Each scene shows the same named points in several views. A view is turned or mirrored, and shifted as a whole, has a little noise and may leave points out.
In the rows, 128 means zero.

Scene 1
View 1
K_876: [111 100 148 108 152 118  87 110 133 137  97 124]
K_751: [127 133 153 110 126 123 108 123 155 134  65 123]
K_762: [122 138 171 120 137 114 101 131 105 119 101 126]
K_480: [109 113 142 110 144 123  99 113 153 137  76 121]
K_502: [111 147 170 136 135 115 109 131  96 111 103 127]
K_251: [101 103 142 114 154 118  93 110 136 135  93 122]
K_972: [105 125 159 127 149 114  99 122 104 122 105 125]
K_245: [126 110 147  95 136 125  95 113 169 146  68 123]
K_660: [138 148 184 117 129 111  97 140  96 116 106 132]
K_838: [121 111 164 108 150 110  84 122 105 128 115 130]
K_420: [106 108 163 122 162 107  85 122  84 123 129 125]
K_61: [ 88  99 131 120 157 120  99 102 143 137  84 120]
K_564: [126 124 166 109 140 114  94 125 118 127  99 125]
View 2
K_876: [126 149 118  96 101 146 112 118 129 119 155 135]
K_251: [116 148 115 102  98 148 108 112 127 116 158 131]
K_480: [126 157 116  96  96 155  93 101 142 120 163 118]
K_61: [104 145 105 104  90 151  98 103 127 110 161 120]
K_838: [134 167 137 111 124 147 123 136 140 141 162 154]
K_564: [136 167 132 104 116 149 114 127 144 138 160 143]
K_751: [144 179 129  97 102 159  84 100 161 136 164 116]
K_420: [112 148 127 121 124 141 139 144 124 129 160 168]
K_972: [113 161 127 125 115 150 119 127 139 135 166 149]
K_502: [113 182 140 148 124 160 110 123 168 156 181 150]
K_762: [130 172 139 122 123 152 118 131 153 147 167 152]
K_245: [147 164 120  80  93 153  87 100 145 120 154 107]
View 3
K_420: [130 129 116 120 155 126  82 108 207 143 113 100]
K_251: [150 112 127 117 136 146 103 134 177 112 138 102]
K_61: [150 114 136 122 131 148 106 147 177  94 141 103]
K_762: [128 118  96 106 165 133 100 117 200 138 155  82]
K_972: [130 125 111 116 160 134  94 122 200 125 141  91]
K_838: [132 113 100 104 155 133  97 109 191 148 143  87]
K_480: [150 103 121 108 136 150 114 141 171 109 159  94]
K_564: [139 109 105 104 151 137 103 118 186 139 151  88]
K_660: [121 117  82  98 175 129  97 107 204 158 159  76]
K_245: [167  84 126 101 120 161 127 143 143 110 171  94]
K_751: [146  96 104  98 146 152 121 138 165 117 183  82]
K_502: [119 130  94 111 178 130  97 122 214 125 157  78]
View 4
K_876: [142 155 149 120 122 129 130 144  98 153 155 167]
K_251: [148 163 149 124 114 129 128 144  99 149 160 161]
K_660: [ 99 134 182  95 138 159 112 130 143 163 146 153]
K_502: [115 159 178  95 122 149 104 134 149 151 165 143]
K_420: [128 157 148  79 141 122 127 135 140 156 169 176]
K_61: [161 183 148 136  96 126 118 151  98 137 175 149]
K_480: [146 159 158 140 107 140 122 143  91 148 152 151]
K_245: [139 145 161 152 107 149 125 146  72 151 137 151]
K_564: [121 144 165 111 128 144 120 137 115 156 149 159]
K_972: [128 160 162 101 124 137 116 138 129 153 165 159]
K_751: [128 147 176 146 108 160 111 140  92 148 140 136]

Which points are out of place in each view (at most two, in the order of its rows)? Write - if all are in place.
view 1 => K_838
view 2 => K_502
view 3 => K_245
view 4 => K_61
